A landscape with many valleys, sampled at points; each row gives a point and its height.
A ball rolls from a point to the lowest of its 4 nearest points, and stops where none of them is lower. Distance is the straight distance between rows; heights are no part of it.
J489 h=179: -15 13 15 -21 3 -5 -12 -19 14 -6 -24 -1 -5 -21 8 31 -43 -8 -8 -5 -2 4 13
J8 h=730: -3 -3 7 -6 -9 -7 -17 -16 -4 8 -13 -8 -14 -7 10 14 3 5 -2 13 2 1 6
J933 h=363: -10 -5 -3 0 -14 0 -21 -28 -7 -10 -21 1 -22 6 9 29 -10 -13 -25 -8 4 -12
 -3
J355 h=362: -4 -1 12 -14 -4 -4 -8 -16 -1 12 -10 -10 -12 -8 9 11 -15 8 6 13 1 7 8
J920 h=400: 0 -4 14 -14 1 -11 -2 -11 -1 13 -4 -9 1 -11 1 10 -17 7 6 10 2 8 6
J80 h=262: 6 4 -14 8 5 4 -1 18 -9 4 17 6 13 25 -4 -22 26 1 -3 -8 4 -1 -7
J768 h=152: -15 -12 -8 9 -12 0 -10 -23 -2 -1 -15 -8 -25 21 12 33 -13 -16 -6 -2 -2
 -22 -31
J7 h=434: -8 -1 4 -4 -11 -1 -18 -18 -7 -2 -20 -10 -26 -7 9 16 -4 4 -13 2 3 0 8
J815 h=202: 14 -8 16 -16 11 -5 29 1 17 -13 0 4 16 -26 -17 -11 7 13 -4 -11 3 10 34
J55 h=330: 1 -1 2 -8 9 -8 12 -9 1 0 9 -2 13 -7 0 -3 -13 7 13 12 8 4 6
J388 h=664: -9 -10 -14 21 -16 4 -8 -12 -2 3 -8 -11 -24 13 8 23 -9 -17 3 6 -6 -14 -30
J348 h=170: 12 3 0 1 -7 24 18 22 6 4 18 9 28 -3 4 -25 10 14 0 -2 3 7 2
J987 h=510: 3 -7 9 -15 7 -16 11 -10 0 11 -1 -8 9 -16 -2 9 -21 5 6 9 4 2 4
J586 h=620: 3 -16 -16 26 5 7 12 35 -9 8 28 17 14 21 11 -38 38 -1 -1 5 -5 -4 -12
J780 h=475: -14 -8 -12 18 -11 5 -7 -21 -3 2 -12 -9 -27 20 10 28 -11 -15 0 4 -2 -16
 -29
J829 h=454: 9 6 -15 8 5 8 4 24 -6 6 19 6 14 18 0 -23 20 5 -7 -9 8 -3 -3
J990 h=430: -1 -6 -14 20 -7 -5 -9 2 -3 -3 -6 -7 -25 11 7 18 -2 -13 8 5 -5 -6 -18
J358 h=171: 8 3 0 4 -6 17 9 26 -1 6 19 11 27 -4 7 -28 22 12 -5 -1 9 -1 -4
J706 h=205: -11 7 11 -13 -1 -1 -10 -18 3 7 -16 -5 -13 -10 13 18 -27 7 -5 3 -2 3 13
J728 h=526: -5 1 -16 20 -1 -2 -8 8 -1 -9 -1 -3 -21 14 -5 3 8 -9 14 9 -9 0 -18
J248 h=459: -5 -8 -14 26 -7 -2 -9 -3 -4 -2 -7 -6 -29 10 3 18 -6 -14 6 5 -2 -9 -24
J528 h=255: 9 -4 4 -9 13 -11 25 1 8 -7 4 5 12 -23 -13 -7 -12 7 6 -9 6 4 14
J843 h=376: 1 14 -5 -4 2 -4 -5 3 -7 -3 13 4 10 7 -12 -19 15 7 -1 2 9 -6 1
J433 h=230: 1 4 -14 13 7 5 -4 14 -11 -2 13 5 3 31 -9 -13 19 -4 14 -5 -15 4 -13
J817 h=281: 2 -3 -4 5 2 -12 -16 8 -7 -6 -6 -7 -19 5 -7 6 10 -2 6 6 1 -2 1
J711 h=231: 21 -5 11 -4 8 20 25 26 7 4 12 9 25 -9 0 -24 6 2 3 -13 -10 10 10
J781 h=245: -3 -3 19 -25 5 -12 -1 -15 3 10 -12 -9 7 -19 -3 25 -27 2 -9 -9 -5 6 11
J490 h=417: -13 0 -5 0 -15 -1 -19 -28 -4 -11 -19 3 -19 1 8 24 -12 -10 -24 0 2 -7 3
J606 h=378: 0 -4 14 -24 5 -17 6 -14 1 14 -9 -9 8 -17 -4 17 -22 -1 -5 -5 0 5 5
J134 h=167: 9 -5 7 10 -5 17 7 35 1 8 22 9 26 -5 8 -34 25 7 -5 6 4 -1 -4
J708 h=579: -18 -6 -6 18 -21 7 -9 -22 -1 3 -10 -10 -23 21 13 25 -7 -16 1 6 1 -22 -37
J322 h=158: -8 2 19 -23 5 -4 -8 -13 1 8 -11 -9 -3 -13 5 21 -31 4 1 -3 -4 2 7
J219 h=449: 15 -1 2 -7 13 -1 26 6 6 -6 8 8 16 -15 -5 -13 -9 10 8 -8 3 6 7
J467 h=303: 1 -4 -7 12 3 -13 -18 6 -7 -7 -2 -2 -23 9 -8 9 7 -8 7 8 -7 -4 -8
J944 h=490: 5 -11 10 -23 4 -18 9 -14 1 5 -8 -9 14 -25 -13 15 -15 3 -8 -9 5 9 14
J411 h=175: 9 2 -5 8 0 9 -1 23 -4 11 20 8 19 6 1 -31 22 6 -8 -5 11 -3 -5
J247 h=295: 15 4 2 -3 4 20 27 19 9 7 10 10 24 -8 1 -22 5 10 7 -9 -1 10 4
J304 h=328: -3 -9 -5 8 -7 -5 -15 -11 -6 -4 -15 -5 -27 7 5 27 -8 -9 -15 -9 0 -15 -13
J493 h=233: 5 3 -14 8 4 3 -4 15 -12 2 14 7 8 30 -5 -21 19 2 3 -7 -6 0 -10
J24 h=375: -16 10 -18 28 -13 5 -6 9 0 -9 3 -4 -21 10 -7 5 10 -8 15 9 -9 -3 -29
J185 h=611: -16 7 -3 -6 -14 -2 -14 -38 8 -6 -24 5 -19 -1 17 26 -30 -12 -17 5 5 -3 16
J666 h=612: -6 0 5 -9 -8 -6 -14 -14 -2 8 -6 -11 -13 -6 6 8 -4 8 0 21 3 6 8
J581 h=157: 0 6 -12 9 6 -1 -11 12 -11 -3 11 5 2 23 -10 -10 16 -3 13 -1 -4 -2 -8
J64 h=349: -8 -1 -3 4 -11 -5 -20 -22 -9 -7 -21 -1 -20 3 6 27 -8 -12 -20 -8 3 -9 -7
J642 h=273: -3 -2 14 -17 4 -3 -5 -16 0 16 -7 -9 -6 -10 9 16 -21 8 3 4 -2 3 9
J133 h=201: -3 -2 0 -2 -5 -11 -17 -6 -5 -1 -5 -6 -18 -2 -3 6 11 2 3 12 4 -3 4
J27 h=292: 10 -7 2 -10 13 -17 21 -2 7 -2 4 0 15 -20 -13 -1 -12 2 7 -3 5 2 13
J640 h=399: 3 10 -5 0 1 7 18 -1 3 -1 13 6 15 -6 0 -18 0 16 10 1 9 3 0
J542 h=488: -11 -6 -18 25 -8 -1 -7 -2 -5 0 -4 -8 -24 8 1 13 1 -16 10 10 -4 -6 -27
J229 h=410: 3 12 -5 1 -2 5 2 5 -5 1 16 4 17 2 -7 -22 17 11 0 -1 13 3 -2
J556 h=628: -13 3 3 -3 -12 -1 -16 -29 2 -3 -22 2 -19 -2 17 24 -16 -2 -21 -2 1 -5 7
J862 h=420: 4 -4 6 -12 11 -18 14 -10 6 2 5 -4 12 -17 -7 3 -20 2 10 0 6 0 8
J589 h=156: -18 5 11 -12 1 0 -9 -18 8 3 -19 -1 -14 -10 10 26 -34 4 -10 -2 -4 4 10
J687 h=527: 4 13 -6 4 0 8 3 14 -2 4 13 4 16 7 -3 -26 17 8 -8 -6 12 -4 -4
J949 h=338: -5 -10 -3 5 -11 -8 -18 -13 -8 -5 -20 -7 -24 2 8 23 -8 -10 -15 -6 3 -14
 -4
J329 h=300: 8 -8 -18 19 5 4 7 28 -12 10 21 11 18 29 5 -27 29 -3 -1 1 -2 -3 -12
J352 h=282: 3 11 -11 5 6 4 -2 12 -9 3 17 4 12 16 -7 -21 18 3 -1 -6 8 -5 -2
J144 h=560: -1 0 -13 11 6 -2 -15 9 -8 -11 1 3 -18 13 -8 5 9 -6 12 6 -11 0 -11
J407 h=359: -4 -3 10 -15 1 -7 -7 -17 -2 11 -5 -13 -3 -9 8 13 -16 8 6 14 1 6 11
J184 h=336: -3 7 0 -5 3 -10 5 -8 -1 -3 10 -3 7 -6 -3 -10 -1 11 10 13 7 1 3
J3 h=377: -16 -5 -2 -4 -13 -1 -18 -28 -3 -11 -23 7 -21 7 7 33 -15 -19 -19 -6 3 -16
 -6
J225 h=353: -8 -2 -3 1 -10 -2 -19 -18 -5 -5 -21 -3 -25 -3 6 25 -4 -6 -17 -1 1 -9 1
J239 h=371: -11 -8 -6 7 -6 0 -16 -21 -4 -3 -16 -5 -22 19 9 32 -14 -20 -11 -8 -4 -15
 -20
J126 h=178: 1 -1 -21 16 -3 11 3 21 -14 12 15 6 13 32 0 -16 34 2 10 0 -13 6 -25
J913 h=215: 8 0 1 7 -5 18 9 31 1 8 17 8 23 -1 6 -32 28 8 -10 0 10 -2 -3
J505 h=427: -21 -5 -5 6 -14 8 -13 -25 1 -4 -16 -2 -25 23 13 35 -14 -19 2 4 -3 -18
 -35
J692 h=221: 15 -7 10 5 0 24 24 30 2 9 19 8 30 -7 9 -33 19 2 7 -1 -12 10 5
J778 h=471: 10 -7 2 13 3 13 5 41 -1 8 23 10 22 3 8 -36 31 4 -7 5 8 -8 -3
J518 h=212: 6 4 -14 13 7 3 -2 17 -12 8 14 7 10 24 -2 -24 22 0 -5 -6 2 -2 -10
J343 h=159: 2 -2 -19 13 2 10 2 19 -11 9 17 8 8 32 -1 -19 25 -3 5 -6 -8 4 -20
J522 h=65: -9 7 15 -21 6 -1 -9 -16 7 6 -17 -6 -7 -13 11 27 -37 3 -9 -3 -4 7 11
J887 h=340: 0 -1 4 -8 1 -11 0 -13 2 8 6 -8 6 -8 2 4 -12 7 11 17 7 4 8
J460 h=564: 9 -8 -2 17 4 14 6 43 -1 10 25 13 24 6 10 -37 33 5 -7 7 6 -7 -3
J719 h=450: -6 0 -14 20 -1 -1 -8 11 -5 -9 -1 1 -17 17 -4 4 9 -6 19 6 -15 0 -19
J735 h=213: -8 6 8 -13 -4 1 -12 -23 6 4 -20 -3 -15 -8 16 25 -26 4 -9 1 -7 6 13
J982 h=192: -13 6 19 -25 2 -5 -10 -16 9 -1 -19 -3 -2 -20 3 31 -38 -2 -15 -5 -3 5 12
J610 h=200: -16 8 15 -12 -3 -3 -13 -22 10 -3 -22 3 -14 -11 16 28 -39 -2 -13 1 1 1 15
J620 h=41: 5 10 -11 5 5 0 -5 13 -11 1 14 3 8 27 -9 -21 17 0 1 -7 3 -1 -7
J713 h=494: 4 3 -3 -4 9 -3 22 -2 0 -3 14 6 19 -13 -5 -16 -11 9 10 -1 11 2 2
J499 h=232: -7 -1 13 -13 0 3 -11 -15 0 10 -12 -8 -11 -11 12 17 -25 7 -3 5 -4 6 11
J835 h=350: 24 -3 24 -16 12 14 28 17 10 -1 2 -2 32 -9 -11 -27 19 2 -6 -16 -6 14 36
J644 h=314: 2 12 -5 1 5 -5 -9 3 -7 -4 14 2 5 14 -11 -16 14 3 8 1 5 -2 1
J849 h=486: 6 -12 8 -17 10 -23 14 -12 3 9 -2 -6 14 -21 -9 6 -19 3 1 -1 5 5 10
J455 h=313: 2 5 1 0 -2 -13 -18 3 -5 -7 1 -5 -12 4 -10 -3 11 0 8 10 3 -5 -2
J478 h=246: 16 -6 7 -13 12 -10 25 5 14 -12 0 7 19 -27 -15 -11 -5 7 -2 -13 3 5 20
J148 h=515: 11 4 -2 -2 0 13 27 14 5 -1 10 5 21 -9 2 -20 -3 13 9 -9 3 11 2
J665 h=443: 2 11 -1 3 -6 11 13 9 0 -2 17 5 25 -2 -2 -23 12 14 -3 0 13 2 -1
J813 h=86: 3 -6 -19 17 1 9 6 24 -20 12 20 9 16 31 3 -25 33 -5 6 3 -9 4 -21
J902 h=337: 2 0 -8 6 7 -9 -17 7 -5 -7 -1 -2 -15 7 -6 1 11 -6 9 2 -3 0 -1
J733 h=345: 8 -16 11 -22 8 -21 17 -11 6 5 -8 -5 15 -29 -12 11 -16 4 -6 -10 8 8 21
J832 h=437: -2 -8 -12 23 -2 -5 -12 7 -5 -5 -7 -6 -27 10 1 13 2 -10 10 9 -6 -4 -16
J965 h=218: -9 8 -19 18 -6 12 -4 16 -10 -5 8 7 -6 20 -4 -5 22 -4 16 4 -20 7 -27
J273 h=503: 0 -5 13 -18 11 -13 1 -8 2 12 -5 -10 7 -11 2 15 -25 2 5 3 -1 4 6
J570 h=177: 6 -1 3 -7 11 -9 24 0 5 -4 8 7 14 -15 -5 -9 -12 6 10 -5 5 4 9
J995 h=497: 3 -8 14 -18 11 -19 3 -12 3 13 -4 -9 9 -19 -7 11 -22 1 -1 -3 2 3 6
J178 h=480: 20 0 23 -18 13 11 28 5 10 -10 2 -1 27 -15 -13 -23 15 10 -6 -9 0 16 42
J783 h=165: -13 8 14 -21 1 -5 -10 -17 10 -1 -21 -3 -6 -17 6 30 -40 1 -8 -6 -6 5 11
J242 h=49: 4 4 -19 10 5 5 0 18 -15 5 14 9 11 34 -2 -15 23 0 10 -5 -4 4 -15
J475 h=524: -5 -3 4 1 -9 -2 -21 -9 -6 -1 -12 -10 -23 -6 9 18 0 4 -13 4 0 1 6
J746 h=547: 5 -12 12 -24 4 -20 9 -16 2 10 -8 -12 12 -23 -12 16 -21 2 -7 -5 2 7 8
J283 h=222: -19 11 5 -10 -4 -3 -16 -25 13 -6 -24 3 -18 -10 14 27 -44 -6 -13 6 0 -3
 17
J863 h=243: 15 -3 18 -14 10 1 29 5 15 -15 -1 4 17 -22 -13 -14 10 15 -4 -11 0 11 30
J888 h=334: -2 7 -6 7 9 -5 -15 10 -9 -9 5 4 -8 19 -11 -1 15 -5 12 3 -6 -2 -7
J539 h=293: -10 0 7 -8 -6 1 -17 -23 3 2 -17 -6 -17 -6 15 20 -20 6 -10 2 1 6 11
J215 h=298: 3 2 4 -3 8 -12 16 -4 4 0 7 2 14 -12 -5 -5 -15 7 13 4 7 2 4
J51 h=267: 3 1 1 2 -4 -12 -21 2 -4 -5 -3 -6 -18 -1 -6 6 12 -2 2 9 4 -4 5
J70 h=445: 2 -10 12 -26 6 -14 3 -19 0 9 -12 -9 11 -20 -9 21 -24 -1 -10 -9 -4 5 13
J421 h=235: -8 -2 10 -12 -1 2 -12 -17 3 11 -14 -9 -14 -7 12 22 -21 7 -6 4 -2 2 10
J946 h=390: -5 12 -1 -4 -2 -4 -1 -5 -3 -6 15 -1 3 -1 -5 -15 7 9 9 9 11 0 6
J655 h=613: -14 1 -8 20 -23 5 -20 -16 0 7 -13 -10 -30 18 9 16 4 -17 3 15 5 -28 -41
J274 h=306: 10 -4 -11 10 7 7 2 30 -6 10 17 8 19 15 8 -30 25 3 -8 -4 8 -3 -5
J992 h=229: -10 10 -14 16 -1 5 -3 15 -6 -9 9 1 -8 20 -9 -1 16 -3 15 4 -16 3 -23
J481 h=69: 15 -1 16 -16 10 5 30 11 11 -11 1 6 18 -20 -18 -19 7 10 -2 -18 0 9 27
J905 h=402: 0 17 -2 -3 -2 2 6 1 -2 -3 16 3 13 1 -7 -19 11 13 4 5 12 0 2
J138 h=659: -13 -5 -13 26 -20 4 -11 -18 2 5 -10 -13 -29 15 10 21 -3 -14 5 12 -3 -21
 -35
J970 h=686: -15 5 1 -6 -10 4 -17 -33 3 -7 -24 3 -23 0 13 25 -21 -4 -18 -1 1 0 14
J367 h=666: -3 9 2 0 3 -10 -12 1 0 -8 8 -1 -5 5 -11 -3 15 0 9 8 2 -5 1
J750 h=397: -9 -2 9 -7 -10 0 -19 -18 -1 7 -16 -4 -24 -9 12 22 -9 5 -12 7 -1 0 11
J364 h=461: 8 -9 -15 21 5 7 9 31 -9 13 21 14 18 23 10 -34 34 -2 -3 2 3 -6 -11
J700 h=289: -1 -1 9 -9 0 -10 -10 -11 0 5 1 -7 -5 -8 0 4 -5 11 8 19 5 0 7
J672 h=291: -7 -2 20 -34 2 -12 -5 -20 1 6 -16 -7 5 -19 -7 23 -29 -1 -13 -14 -8 10 16
J65 h=607: 21 0 19 -16 12 8 29 11 13 -11 0 2 19 -16 -14 -22 10 8 -3 -15 -5 8 30
J540 h=136: 8 -2 8 5 -4 20 15 30 4 10 19 9 29 -7 8 -31 17 12 -1 2 2 4 -2
J484 h=285: 25 -4 14 -7 14 13 28 25 8 1 6 3 24 -8 -6 -26 6 0 4 -22 -6 9 19
J723 h=164: -7 7 -17 14 -1 12 -5 17 -10 -2 10 3 -4 25 -6 -4 26 -4 13 -1 -16 6 -26
J245 h=129: -6 -9 -6 14 -8 -3 -11 -16 -7 -2 -12 -7 -25 10 9 32 -11 -18 -3 -3 -1 -14
 -21
J205 h=176: -4 5 -15 14 1 3 -6 12 -8 -11 8 1 -7 25 -10 -5 16 -5 18 4 -12 6 -17
J568 h=286: -13 13 14 -15 -2 -6 -8 -25 18 -8 -31 1 -7 -17 9 33 -49 -8 -18 -3 3 4 14
J870 h=356: 2 11 -3 -3 6 -1 19 -5 0 -3 15 3 12 -7 -3 -14 -7 12 9 7 8 4 1
J564 h=424: 3 12 -3 4 -3 10 12 7 3 2 15 5 17 -3 -4 -23 7 14 0 0 9 6 -2
J351 h=147: 17 -2 8 1 -1 23 20 21 7 6 14 8 29 -9 7 -30 11 8 5 -4 -5 10 2
J613 h=438: 19 0 6 -7 13 3 27 16 9 -6 7 10 18 -16 -8 -18 -4 6 3 -16 0 6 15
J752 h=264: 8 -4 -15 12 3 1 2 22 -11 7 19 10 15 23 5 -30 26 0 -6 -2 6 -8 -7
J814 h=423: -15 -8 -4 6 -7 0 -16 -19 -2 -4 -17 -2 -25 17 9 36 -17 -19 -9 -7 0 -18
 -17
J87 h=479: -1 13 -5 -2 4 -1 -10 1 -5 -6 11 4 5 9 -12 -16 14 5 6 3 8 -2 3
J618 h=401: -14 5 -24 29 -15 3 -8 5 0 -7 -2 -4 -21 7 -3 7 8 -11 14 12 -7 -7 -33
J788 h=403: -4 -11 -14 18 -6 -6 -9 -1 -7 -2 -12 -6 -27 8 5 21 -6 -13 2 2 -4 -5 -16
J327 h=433: -5 8 -1 -5 -2 -12 -9 -5 -2 -8 7 -3 -5 2 -7 -6 12 5 10 11 5 -3 8
J653 h=364: 21 5 25 -17 13 18 33 5 11 -6 4 -8 38 -12 -8 -27 16 9 -9 -9 -2 16 47
J676 h=540: -5 4 -15 17 3 -3 -9 11 -5 -10 5 2 -18 16 -6 1 13 -6 19 4 -14 -2 -13
J220 h=234: -2 4 -19 15 0 7 -5 15 -14 3 11 5 3 29 -3 -10 25 -2 16 -1 -13 8 -27
J44 h=228: -15 10 14 -17 -1 -5 -12 -20 15 -2 -24 1 -12 -12 8 31 -45 -3 -11 -3 0 2
 14
J999 h=458: -8 1 7 -7 -6 1 -17 -20 -4 9 -13 -5 -17 -10 14 15 -9 8 -3 8 -4 1 8
J943 h=329: -5 -2 6 -7 -2 -6 0 -13 0 5 4 -6 0 -6 -2 -3 -5 4 15 16 6 4 5
J983 h=196: 19 -3 7 1 7 18 25 24 6 5 11 11 26 -10 7 -27 2 8 6 -13 -5 14 8
J926 h=270: 17 -1 12 -5 11 13 29 26 11 0 10 9 22 -10 -4 -23 2 6 5 -18 -5 11 11
J124 h=474: -2 -7 -12 20 -10 -3 -8 -5 -4 -2 -11 -6 -29 11 3 22 -8 -14 4 3 -2 -10 -25
J646 h=236: 10 -7 8 -16 13 -11 24 0 11 -10 0 5 14 -24 -15 -5 -3 6 -2 -7 6 6 19
J464 h=496: -1 -2 4 1 -5 -8 -21 -10 -1 0 -7 -9 -18 -6 0 9 6 1 -3 11 2 2 6
J698 h=418: 5 11 -7 2 1 7 2 13 -5 4 17 4 14 11 -4 -24 18 9 -2 -2 12 -6 -3
J346 h=483: 8 -8 -2 18 6 11 1 39 -5 8 23 10 20 11 6 -31 33 -2 -9 -2 7 -8 -4
J453 h=244: -16 6 4 -13 -7 4 -14 -26 10 -3 -20 3 -16 -4 16 28 -33 -1 -15 2 -3 0 15
J270 h=370: -3 7 -8 4 6 -8 -14 8 -8 -9 10 2 -6 12 -14 -7 15 1 7 1 -2 -2 -2
J501 h=539: -18 3 -2 -4 -16 -3 -19 -37 1 -14 -25 6 -18 3 12 29 -22 -12 -22 0 6 -8 9
J474 h=354: -1 -9 -4 7 -5 -8 -20 -2 -7 0 -11 -4 -28 2 4 15 1 -11 -7 0 0 -8 -8
J153 h=304: 2 1 -1 2 2 -10 -20 5 -5 -9 -1 -3 -13 7 -8 0 12 -5 7 10 1 -3 1
J221 h=57: -3 0 3 -9 -6 -8 -15 -11 -2 0 -5 -9 -11 -5 -2 2 6 7 6 17 2 2 7
J373 h=284: -16 12 16 -20 0 -7 -10 -17 16 -10 -24 -1 -5 -18 3 28 -47 -11 -14 -4 -1 6
 14
J28 h=389: -13 -6 -5 3 -10 -3 -21 -27 -3 -12 -20 4 -22 10 9 34 -14 -22 -19 -9 -2
 -19 -11
J376 h=561: 9 10 -7 2 0 12 6 16 -2 6 17 5 20 5 2 -27 18 10 -6 -3 13 -4 -2
J155 h=342: 12 -16 8 -13 7 -20 18 -6 4 -1 -2 -3 15 -26 -13 4 -13 -1 -3 -5 6 4 15
J591 h=333: 25 -3 18 -11 15 16 27 24 5 4 9 1 35 -9 -4 -30 17 -1 -2 -16 -13 10 27
J96 h=412: -13 -5 -5 1 -9 -5 -20 -22 -4 -6 -21 -5 -21 13 8 32 -15 -18 -16 -10 -1
 -14 -15
J345 h=355: 23 5 25 -17 14 14 33 11 12 -2 6 -5 34 -9 -9 -27 22 4 -13 -11 -4 17 42
J166 h=317: -15 10 -21 28 -11 9 -6 13 0 -5 5 1 -15 11 -8 1 17 -4 16 9 -14 1 -29
J159 h=241: 11 -10 10 -16 10 -17 24 -2 16 -8 -3 4 12 -29 -14 -4 1 10 -2 -8 5 8 28
J658 h=309: -4 -10 -10 15 -6 -4 -13 -9 -9 -1 -13 -7 -25 11 7 27 -9 -13 -6 -5 -2 -11
 -19
J715 h=521: 7 9 -1 2 2 13 25 8 7 2 14 10 20 -7 1 -21 1 14 5 -1 4 11 1
J11 h=268: -1 4 1 -6 -2 -10 -11 -5 -3 0 2 -7 -6 1 -6 -3 12 2 7 17 7 4 4
J43 h=555: -10 -2 -15 31 -19 0 -8 -10 -1 1 -9 -11 -27 12 2 12 3 -16 7 15 -1 -15 -33
J873 h=566: 22 1 21 -14 15 10 28 18 14 -4 1 4 23 -12 -13 -19 12 7 -3 -20 -3 11 25
J105 h=318: -11 3 -20 23 -4 7 -7 13 -3 -9 6 0 -16 14 -5 0 13 -5 18 6 -12 -1 -25
J131 h=456: -14 4 -17 31 -13 3 -8 -1 0 -3 -2 -10 -23 8 2 10 7 -15 11 16 -5 -14 -29
J602 h=614: 10 -15 -15 22 4 2 8 34 -11 14 23 16 16 22 6 -35 32 -4 -2 1 -2 -3 -11
J608 h=346: 23 -1 22 -11 14 12 29 24 10 3 4 -1 33 -11 -10 -25 17 3 -6 -22 -7 10 29
J149 h=283: 14 -13 10 -17 8 -18 22 -8 11 2 -6 -4 13 -29 -13 2 -5 5 -8 -3 7 9 27
J140 h=608: -19 1 -5 12 -23 5 -22 -22 -1 9 -11 -8 -32 24 11 22 2 -14 -1 10 2 -25 -43
J776 h=365: 3 -3 4 -9 11 -12 10 -10 0 7 8 -3 11 -11 -1 -1 -19 2 8 7 5 5 7
J508 h=366: 16 0 6 -5 11 12 30 16 10 -2 12 9 17 -12 1 -21 0 6 5 -16 -2 11 8
J158 h=396: -3 12 -3 -2 -2 -1 0 0 -3 -3 17 2 12 2 -9 -19 13 9 2 1 11 -3 0
J766 h=477: -15 2 -1 -3 -15 2 -22 -33 -1 -13 -22 6 -18 0 9 29 -13 -8 -23 -1 2 -8 5
J409 h=254: -14 10 13 -16 0 -4 -12 -24 18 -4 -26 2 -10 -15 8 35 -45 -9 -10 -3 1 3 20
J37 h=186: 20 -4 10 -2 4 21 22 25 9 11 15 7 29 -10 6 -29 11 3 5 -7 -7 14 8
J836 h=266: -14 6 -20 23 -5 12 -6 15 -6 -7 8 5 -11 14 -6 -1 19 -2 20 5 -16 1 -29
J555 h=319: -3 -8 -9 12 0 -12 -21 9 -7 -7 -7 -6 -24 4 -2 10 5 -9 3 6 -3 -6 -5
J196 h=616: -13 -1 -9 27 -21 2 -13 -14 0 4 -7 -13 -31 10 4 14 4 -17 6 17 4 -22 -41
J335 h=220: 0 10 -10 2 7 -6 -9 9 -8 -5 13 3 -3 18 -10 -10 15 -2 7 0 0 -4 -2
J738 h=335: -3 5 -3 -4 4 -4 10 -8 4 0 13 0 12 -11 -4 -10 -10 11 12 7 8 6 4
J741 h=166: 11 -7 12 6 -3 25 18 34 3 10 22 8 32 -13 7 -36 19 6 3 2 -6 10 -1
J199 h=272: 16 -1 7 -10 16 -4 24 8 13 -10 2 7 12 -18 -16 -12 -4 9 4 -17 2 5 16
J973 h=67: -2 5 -12 11 7 2 -11 14 -9 -9 11 6 -7 26 -8 -3 16 -4 17 -2 -10 3 -9
J592 h=404: 1 -2 7 -14 7 -14 4 -9 0 9 3 -10 8 -13 -1 6 -18 5 12 7 3 2 5
J420 h=219: 17 -9 9 -18 12 -11 26 -2 9 -17 -4 3 13 -28 -18 -10 5 13 -6 -12 8 10 30
J172 h=680: -4 -3 4 -3 -10 -8 -20 -12 -3 1 -14 -3 -18 -5 3 12 -1 2 -6 8 3 2 8
J21 h=126: 10 -2 4 3 -6 24 17 23 6 6 18 7 26 -11 4 -33 16 9 1 0 -1 8 -2

Call two points neighbours if one is among the 4 nearest of the other. Go from one point of each pair to the other, from neighbour to neighbour, staying as low as possible. Name the highest point that can't be avoided.
J973, J221: J158
J723, J973: J205
J723, J411: J274
J221, J570: J55
J245, J481: J474
J973, J242: J433
J768, J570: J239
J481, J570: J528

For each start below, name every point that the ball comes to, in order.
J555: J817 J51 J133 J221
J345: J608 J484 J711 J37 J351 J21
J640: J870 J738 J215 J570
J501: J490 J64 J949 J304 J245
J367: J153 J51 J133 J221
J229: J158 J843 J644 J335 J581 J973
J920: J642 J499 J706 J589 J522
J475: J750 J539 J706 J589 J522
J995: J606 J781 J322 J522
